Each scene shows the same named points in several views. A view is turned or mirrored, shifted and resized as a whole, has a little noise and may leave points out.

Scene 1
View 1
Q_137: [0.427 -1.519 -0.283 0.590 1.194 0.582 0.372 1.953 -0.030 3.660 -0.449 0.097 0.049 1.329 -2.231 0.988 -0.187 1.453 -0.454 1.718 -0.247 -1.887 1.708 0.865 0.143 0.820]
Q_99: [-0.661 -0.912 -0.962 -1.013 0.780 0.296 0.626 0.454 0.202 1.745 0.923 0.315 0.143 1.475 -2.163 0.418 -1.761 2.340 0.506 1.174 0.534 -2.013 1.448 -0.566 -0.511 0.461]
Q_831: [-0.229 -1.273 -0.494 0.241 1.386 0.480 0.589 1.678 0.240 2.651 0.184 0.157 0.409 1.281 -2.276 0.721 -0.866 1.966 -0.179 1.637 0.192 -1.459 1.546 0.709 -0.307 0.616]
Q_891: [-0.919 -1.190 -0.827 -0.371 1.301 0.471 0.810 1.027 -0.037 1.599 0.603 -0.086 0.643 1.326 -2.124 0.410 -1.852 2.542 -0.100 1.499 0.734 -1.480 1.364 -0.042 -0.407 0.615]
Q_661: [0.655 -1.789 -0.202 0.950 1.191 0.752 0.262 2.144 -0.517 4.128 -1.052 -0.335 0.033 1.275 -2.062 1.178 -0.109 1.395 -0.995 1.892 -0.336 -2.095 1.715 0.931 0.558 1.051]
Q_360: [-0.419 -1.191 -0.796 -0.767 0.696 0.460 0.641 0.639 -0.290 2.336 0.312 -0.053 0.034 1.497 -2.037 0.670 -1.616 2.212 -0.007 1.336 0.387 -2.273 1.514 -0.498 -0.077 0.769]
Q_126: [-0.847 -0.566 -0.869 -0.747 1.283 0.215 0.722 0.895 1.084 1.302 1.525 0.887 0.365 1.345 -2.453 0.135 -1.516 2.344 0.906 1.128 0.674 -1.112 1.397 0.056 -1.198 0.110]
Q_312: [-0.510 -1.686 -0.704 -0.366 0.753 0.657 0.688 0.773 -1.247 2.576 -0.494 -0.883 0.299 1.381 -1.876 0.850 -1.905 2.431 -0.956 1.589 0.507 -2.575 1.441 -0.644 0.585 1.285]
Q_948: [0.483 -1.287 -0.328 0.242 0.963 0.534 0.290 1.642 0.146 3.654 -0.230 0.327 -0.160 1.360 -2.178 0.950 -0.196 1.397 -0.128 1.484 -0.273 -2.052 1.752 0.621 -0.001 0.677]
Q_327: [-0.535 -0.035 -0.903 -1.189 1.100 -0.004 0.628 0.727 2.091 1.322 2.298 1.828 0.007 1.434 -2.602 0.040 -0.981 2.006 1.922 0.824 0.391 -0.998 1.581 0.221 -1.681 -0.415]
Q_409: [-0.657 -0.250 -0.759 -0.066 2.045 0.113 0.681 1.935 2.547 1.250 2.087 1.814 0.710 1.178 -2.788 0.032 -0.621 2.007 1.536 1.242 0.518 0.062 1.517 1.386 -1.997 -0.533]
Q_822: [0.731 -1.440 -0.372 0.267 0.724 0.617 0.227 1.520 -0.442 4.141 -0.746 -0.055 -0.369 1.446 -2.051 1.155 -0.159 1.297 -0.456 1.584 -0.420 -2.516 1.761 0.359 0.487 0.937]
Q_907: [-0.657 -0.766 -0.835 -0.644 1.193 0.266 0.706 0.965 0.705 1.693 1.114 0.636 0.327 1.352 -2.321 0.399 -1.352 2.254 0.587 1.266 0.493 -1.390 1.463 0.046 -0.869 0.290]
Q_614: [0.605 -0.477 -0.636 -0.872 0.427 0.218 0.201 0.832 1.042 3.293 0.814 1.310 -0.820 1.611 -2.315 0.737 -0.072 1.224 1.241 0.910 -0.411 -2.291 1.849 0.013 -0.676 0.157]
Q_68: [-0.535 -0.726 -1.179 -2.364 -0.296 0.231 0.592 -0.963 -0.513 1.892 0.874 0.149 -0.701 1.748 -1.919 0.504 -2.295 2.290 0.813 0.626 0.445 -3.408 1.503 -2.113 -0.046 0.746]
Q_474: [-0.208 -0.218 -0.732 -0.789 1.157 0.052 0.494 1.094 1.927 1.939 1.751 1.631 -0.080 1.379 -2.554 0.256 -0.573 1.755 1.656 0.963 0.166 -1.122 1.639 0.513 -1.503 -0.299]
Q_554: [-0.724 -0.766 -0.998 -0.990 0.799 0.237 0.662 0.447 0.443 1.619 1.103 0.451 0.146 1.440 -2.199 0.333 -1.743 2.315 0.674 1.080 0.596 -1.862 1.438 -0.443 -0.695 0.404]
View 2
Q_137: [0.355 -0.101 -0.870 -1.435 -0.247 -1.449 1.049 -1.502 -0.209 -1.057 -1.870 -1.650 -1.801 -0.838 -1.420 1.025 1.498 -1.372 0.374 -0.459 1.634 -1.948 -1.382 -2.259 0.143 -0.067]
Q_99: [1.305 0.319 -1.334 -1.944 -1.011 0.088 -0.576 0.721 -0.602 -1.968 -0.704 -0.947 -0.196 0.455 -0.762 -0.031 1.288 -0.009 0.241 0.869 1.250 0.399 -1.281 -1.009 0.627 -0.019]
Q_661: [0.160 0.113 -1.044 -1.450 -0.325 -1.862 1.102 -1.668 -0.298 -1.098 -2.088 -2.097 -2.420 -1.560 -1.874 1.287 1.632 -1.745 0.195 -0.968 1.732 -2.469 -1.541 -2.449 0.219 -0.595]
Q_68: [3.021 1.356 -1.931 -2.481 -1.352 -0.445 -2.008 1.630 -0.535 -2.541 0.055 -0.728 -0.853 0.109 -1.483 -1.347 1.477 1.397 -0.917 1.139 0.851 1.178 -0.603 -1.078 1.708 -0.943]
Q_126: [0.565 -0.316 -0.987 -1.649 -0.956 0.875 -0.078 0.592 -0.617 -1.820 -0.865 -0.717 0.718 1.220 -0.031 0.400 1.065 -0.390 1.024 1.237 1.444 0.575 -1.567 -0.610 0.013 0.961]
Q_907: [0.762 -0.153 -1.015 -1.621 -0.723 0.426 -0.011 0.281 -0.474 -1.656 -0.982 -0.784 0.158 0.883 -0.367 0.325 1.108 -0.367 0.669 1.004 1.441 0.154 -1.371 -0.998 0.179 0.717]
Q_831: [0.242 -0.229 -0.979 -1.461 -0.708 -0.436 0.617 -0.536 -0.503 -1.349 -1.525 -1.424 -0.782 -0.144 -0.936 1.012 1.312 -1.281 0.784 0.077 1.647 -1.013 -1.697 -1.523 0.028 0.109]
Q_891: [0.442 0.161 -1.250 -1.924 -1.423 0.364 -0.225 0.904 -0.855 -1.946 -1.072 -1.344 0.027 0.095 -0.851 0.872 1.364 -0.949 0.664 0.545 1.608 -0.022 -1.985 -0.804 0.276 -0.090]
Q_474: [0.982 -0.848 -0.629 -1.088 0.221 0.146 0.532 -1.059 0.061 -1.068 -1.080 -0.276 0.157 1.760 0.415 -0.286 0.793 0.166 0.962 1.430 1.256 0.075 -0.577 -1.506 -0.157 1.799]
Q_554: [1.247 0.226 -1.249 -1.837 -1.074 0.321 -0.580 0.794 -0.596 -1.929 -0.699 -0.828 0.005 0.726 -0.513 -0.072 1.128 0.017 0.393 1.037 1.261 0.554 -1.241 -0.963 0.469 0.254]
View 3
Q_409: [-0.174 0.601 -1.557 -1.107 1.166 -0.238 0.065 3.390 -0.322 0.609 0.498 -0.289 -0.348 -2.596 -0.500 0.501 0.743 0.088 -1.930 0.095 -0.745 -0.700 -1.090 0.919 -1.396 -0.769]
Q_137: [1.599 1.486 0.012 -0.054 0.011 -0.222 0.863 1.439 -0.765 -0.694 -0.485 -1.139 -1.423 -3.121 -0.300 -0.471 -0.264 1.245 -1.375 -1.876 0.094 -0.496 -1.946 -2.067 -1.782 -0.803]
Q_891: [-0.021 0.218 -0.188 -0.437 0.095 -0.058 0.883 1.369 -0.225 0.552 -0.966 -0.765 -0.534 -1.872 -0.338 0.223 0.049 0.372 -1.639 -2.172 -1.240 -1.329 -0.933 -1.075 -0.506 -1.024]
Q_948: [1.667 1.037 0.325 -0.073 0.131 0.149 0.727 1.301 -0.744 -0.881 -0.404 -1.167 -1.154 -3.091 0.118 -0.555 -0.173 1.348 -1.034 -1.794 -0.081 -0.671 -1.472 -1.800 -1.530 -0.337]
Q_312: [0.633 0.274 0.701 0.027 -0.501 0.097 1.225 0.357 -0.377 0.047 -1.569 -1.084 -0.863 -1.881 -0.075 -0.144 -0.378 0.862 -1.310 -3.176 -1.150 -1.449 -0.981 -2.375 -0.453 -0.972]
Q_614: [1.282 0.335 0.383 -0.439 0.652 0.755 0.127 1.840 -0.616 -0.906 0.190 -0.980 -0.468 -3.047 0.471 -0.393 0.150 1.149 -0.644 -0.926 -0.476 -0.920 -0.559 -0.397 -1.235 0.441]
Q_327: [-0.016 -0.230 -0.708 -1.001 1.075 0.559 -0.058 2.751 -0.240 0.231 0.378 -0.457 0.113 -2.383 0.082 0.352 0.677 0.263 -1.285 -0.258 -1.250 -1.158 -0.222 1.025 -0.825 -0.009]
Q_661: [1.733 1.546 0.223 0.087 -0.214 -0.376 1.087 0.999 -0.799 -0.719 -0.871 -1.258 -1.581 -3.021 -0.255 -0.596 -0.414 1.370 -1.351 -2.383 0.145 -0.506 -2.103 -2.689 -1.728 -0.943]
Q_822: [1.787 1.039 0.640 0.061 -0.128 0.147 0.835 0.885 -0.805 -0.954 -0.682 -1.313 -1.223 -3.012 0.103 -0.603 -0.415 1.465 -0.951 -2.223 -0.112 -0.721 -1.561 -2.308 -1.489 -0.385]
Q_474: [0.413 0.156 -0.632 -0.860 0.971 0.448 0.004 2.670 -0.377 -0.032 0.350 -0.564 -0.262 -2.686 0.048 0.122 0.540 0.527 -1.253 -0.349 -0.837 -0.923 -0.538 0.577 -1.072 -0.011]
Q_99: [0.176 -0.144 0.199 -0.468 0.219 0.454 0.686 1.363 -0.292 0.250 -0.755 -0.814 -0.257 -2.009 0.080 0.114 0.140 0.497 -1.236 -1.952 -1.385 -1.450 -0.370 -0.687 -0.424 -0.402]
Q_907: [0.108 0.150 -0.334 -0.607 0.423 0.200 0.546 1.887 -0.312 0.385 -0.446 -0.663 -0.377 -2.186 -0.121 0.235 0.261 0.418 -1.480 -1.456 -1.162 -1.165 -0.745 -0.370 -0.741 -0.629]
Q_360: [0.494 0.086 0.450 -0.205 -0.061 0.411 0.831 1.005 -0.381 0.004 -0.965 -0.961 -0.506 -2.136 0.080 -0.065 -0.058 0.756 -1.184 -2.329 -1.114 -1.314 -0.632 -1.372 -0.516 -0.501]
Q_68: [0.321 -1.111 1.387 -0.238 -0.018 1.408 0.562 0.516 -0.203 -0.216 -1.049 -0.988 0.313 -1.728 0.814 -0.070 -0.011 0.785 -0.445 -2.538 -1.958 -1.996 0.660 -0.768 0.343 0.462]
Q_831: [0.688 0.938 -0.331 -0.315 0.023 -0.335 0.934 1.542 -0.493 0.107 -0.822 -0.918 -1.052 -2.440 -0.419 -0.076 -0.075 0.696 -1.649 -2.041 -0.572 -0.835 -1.607 -1.593 -1.179 -1.175]
View 4
Q_409: [2.427 -0.699 -0.671 0.168 1.341 1.173 0.901 -1.364 1.078 -0.774 0.107 -2.024 -0.145 -0.697 -0.139 2.140 1.645 -0.126 0.454 0.466 -2.952 -2.311 2.363 -2.042 0.271 -1.879]
Q_614: [0.292 -0.031 -2.899 0.604 -0.678 1.996 -1.345 0.896 0.818 -1.050 0.907 0.728 0.625 -0.541 1.384 1.784 0.419 -1.046 2.082 1.411 -1.657 -1.422 2.396 -0.888 -0.558 -0.458]
Q_360: [-0.447 -0.617 -2.460 0.994 -0.306 -0.238 -0.268 1.318 -1.149 -1.165 1.762 1.095 0.247 -0.879 0.690 0.681 0.427 -1.207 2.552 0.135 -2.431 -2.378 0.691 0.433 -1.814 -1.254]
Q_831: [0.503 -0.776 -2.099 0.422 0.756 0.071 -0.265 0.859 0.250 -1.642 1.329 0.654 0.441 -1.493 0.461 1.394 0.918 -1.565 2.092 -0.427 -2.462 -3.109 1.512 -0.463 -2.649 -1.515]
Q_891: [0.110 -0.911 -1.644 0.926 0.432 -0.778 0.556 0.610 -1.150 -1.102 1.573 0.322 -0.041 -0.981 0.150 0.675 0.937 -0.978 2.037 -0.307 -2.884 -2.734 0.591 0.155 -1.774 -1.758]
Q_137: [0.218 -0.598 -2.655 0.281 0.537 0.559 -1.228 1.407 1.095 -2.203 1.413 1.517 0.856 -1.959 1.024 1.764 0.627 -2.171 2.491 -0.451 -1.893 -3.327 2.024 -0.627 -3.594 -1.040]
Q_99: [0.075 -0.575 -1.928 1.061 -0.061 -0.181 0.337 0.557 -1.205 -0.768 1.435 0.134 -0.047 -0.489 0.341 0.707 0.833 -0.650 1.891 0.299 -2.775 -2.004 0.691 0.132 -0.803 -1.434]
Q_474: [1.220 -0.254 -1.697 0.528 0.222 1.611 -0.067 -0.421 0.641 -0.654 0.424 -0.877 0.115 -0.363 0.445 1.736 1.053 -0.225 1.212 1.209 -2.442 -1.545 2.215 -1.361 0.443 -1.126]
Q_661: [-0.041 -0.708 -2.993 0.113 0.541 0.281 -1.579 1.916 1.190 -2.549 1.709 2.194 1.008 -2.356 1.159 1.737 0.543 -2.689 2.899 -0.824 -1.735 -3.713 1.960 -0.321 -4.643 -1.059]
Q_907: [0.635 -0.619 -1.698 0.841 0.327 0.242 0.387 0.199 -0.578 -0.892 1.134 -0.213 0.088 -0.658 0.297 1.006 0.912 -0.673 1.724 0.310 -2.697 -2.261 1.187 -0.443 -0.746 -1.471]
Q_312: [-1.046 -0.798 -2.673 1.077 -0.105 -1.252 -0.364 1.959 -1.612 -1.563 2.305 1.887 0.365 -1.357 0.606 0.336 0.299 -1.701 2.928 -0.684 -2.497 -2.996 0.217 1.054 -3.252 -1.313]
Q_327: [1.325 -0.350 -1.417 0.838 0.099 1.438 0.499 -0.751 -0.004 -0.283 0.409 -1.445 -0.071 0.019 0.288 1.494 1.144 0.171 0.933 1.370 -2.676 -1.228 1.889 -1.264 1.291 -1.343]
Q_68: [-1.511 -0.123 -3.027 1.930 -1.834 -0.067 -0.431 1.632 -2.780 -0.161 2.040 1.360 0.017 0.451 0.972 -0.145 -0.078 -0.326 2.736 1.504 -2.230 -0.669 0.016 1.327 0.261 -0.612]
Q_822: [-0.386 -0.419 -3.344 0.430 -0.118 0.684 -1.759 2.017 0.907 -2.173 1.583 2.312 1.042 -1.758 1.443 1.577 0.235 -2.338 2.944 -0.107 -1.570 -2.994 1.940 -0.138 -3.642 -0.686]
Q_554: [0.068 -0.524 -1.946 1.162 -0.231 0.015 0.239 0.532 -1.329 -0.597 1.392 0.168 0.046 -0.391 0.385 0.670 0.759 -0.530 1.941 0.549 -2.666 -1.861 0.787 0.086 -0.521 -1.318]
Q_948: [0.074 -0.414 -3.047 0.318 -0.106 1.040 -1.571 1.555 1.069 -1.948 1.375 1.601 0.927 -1.597 1.321 1.781 0.456 -2.076 2.568 0.150 -1.636 -2.695 2.091 -0.518 -2.973 -0.717]
Q_126: [0.809 -0.806 -1.294 0.861 0.513 -0.029 0.861 -0.198 -0.857 -0.737 1.062 -0.806 -0.192 -0.496 -0.016 0.947 1.181 -0.364 1.475 0.270 -3.027 -2.226 1.054 -0.472 -0.389 -1.724]
View 5
Q_99: [-0.265 -0.328 -0.415 0.501 -0.742 2.262 0.204 -0.352 1.500 0.189 0.636 0.801 0.694 -0.625 -1.334 1.920 0.049 0.221 0.089 1.083 0.463 1.329 0.673 -1.151 0.115 -1.928]
Q_360: [-0.617 -0.225 -0.609 1.049 -0.808 2.922 0.258 -0.493 1.467 0.188 1.042 0.520 0.341 -1.231 -0.819 1.779 -0.054 0.544 0.389 0.859 0.856 1.427 0.543 -1.184 0.156 -1.957]
Q_891: [-0.032 -0.404 -0.322 0.210 -0.700 2.549 0.335 -0.104 1.886 0.602 1.024 0.549 0.489 -1.219 -0.710 2.019 -0.310 0.259 0.382 1.026 0.503 1.407 0.774 -1.326 -0.737 -2.774]
Q_137: [-1.068 -0.568 -0.946 1.313 -0.761 4.997 1.169 0.015 1.187 -0.763 1.343 -0.330 0.456 -1.855 -0.555 2.161 -1.305 1.486 1.060 0.285 0.061 1.628 0.297 -0.033 -0.730 -2.562]
Q_614: [-1.185 -0.451 -0.785 1.171 -0.603 3.766 0.851 -0.208 0.686 -1.374 0.196 0.524 1.238 0.111 -2.404 2.152 -0.429 1.235 0.222 0.620 -0.668 1.409 0.361 0.297 0.544 -1.300]
Q_312: [-0.657 -0.122 -0.727 1.433 -0.969 3.255 0.244 -0.573 1.700 0.598 1.738 0.178 -0.263 -2.293 0.301 1.761 -0.152 0.618 0.775 0.727 1.749 1.534 0.459 -1.662 0.090 -2.168]
Q_661: [-1.271 -0.500 -1.134 1.787 -0.827 5.614 1.157 -0.018 1.209 -0.770 1.721 -0.675 0.105 -2.519 0.020 2.053 -1.390 1.769 1.352 0.094 0.425 1.664 0.193 -0.132 -0.737 -2.612]
Q_327: [0.009 -0.745 -0.041 -0.690 -0.315 1.930 0.670 0.153 1.229 -0.416 -0.613 1.218 1.811 1.189 -3.168 2.307 -0.332 0.169 -0.397 1.407 -1.359 1.289 0.932 -0.102 -0.471 -2.102]
Q_948: [-1.253 -0.444 -1.005 1.624 -0.804 4.944 1.110 -0.077 0.919 -1.077 1.115 -0.192 0.589 -1.454 -0.980 2.047 -1.017 1.624 0.893 0.283 0.029 1.532 0.252 0.062 -0.163 -1.964]
Q_126: [0.228 -0.604 -0.102 -0.419 -0.545 2.065 0.408 0.078 1.671 0.325 0.287 0.914 1.144 -0.237 -1.773 2.195 -0.373 0.057 -0.020 1.337 -0.316 1.404 0.931 -0.918 -0.846 -2.731]
Q_822: [-1.502 -0.392 -1.173 1.985 -0.893 5.165 1.009 -0.274 0.923 -0.982 1.444 -0.355 0.260 -1.929 -0.430 1.957 -0.938 1.749 1.040 0.147 0.504 1.546 0.145 -0.147 0.065 -1.950]
Q_907: [-0.128 -0.539 -0.350 -0.019 -0.549 2.535 0.454 -0.037 1.557 0.039 0.459 0.743 1.054 -0.413 -1.623 2.153 -0.427 0.343 0.152 1.110 -0.193 1.421 0.801 -0.691 -0.592 -2.464]
Q_409: [0.433 -1.096 0.059 -1.376 -0.257 2.706 1.044 0.682 1.553 -0.405 -0.466 0.859 2.067 0.756 -2.903 2.612 -1.322 0.323 -0.165 1.415 -2.077 1.425 1.078 0.330 -1.980 -3.423]
Q_831: [-0.487 -0.641 -0.639 0.577 -0.724 3.935 0.808 0.089 1.544 -0.187 1.093 0.100 0.612 -1.479 -0.737 2.196 -1.019 0.940 0.686 0.710 -0.055 1.519 0.579 -0.453 -1.033 -2.862]
Q_68: [-0.903 0.269 -0.510 1.510 -0.896 1.408 -0.367 -1.177 1.148 0.154 0.656 1.197 0.293 -0.293 -1.483 1.499 1.333 0.088 -0.250 1.144 1.605 1.242 0.492 -1.856 1.947 -0.416]
Q_474: [-0.237 -0.739 -0.242 -0.240 -0.381 2.751 0.782 0.196 1.174 -0.786 -0.341 0.897 1.702 0.752 -2.858 2.362 -0.668 0.593 -0.169 1.150 -1.378 1.394 0.814 0.107 -0.518 -2.108]
Q_554: [-0.263 -0.373 -0.305 0.222 -0.699 2.105 0.244 -0.320 1.552 0.217 0.458 0.879 0.837 -0.424 -1.566 1.966 0.059 0.122 0.002 1.248 0.306 1.449 0.761 -1.102 0.031 -2.054]

In a view up to two points have been moved. Name them for each view, in the order of its rows, or write -.
view 1 | Q_126, Q_948
view 2 | Q_474
view 3 | Q_137, Q_831
view 4 | Q_99
view 5 | -
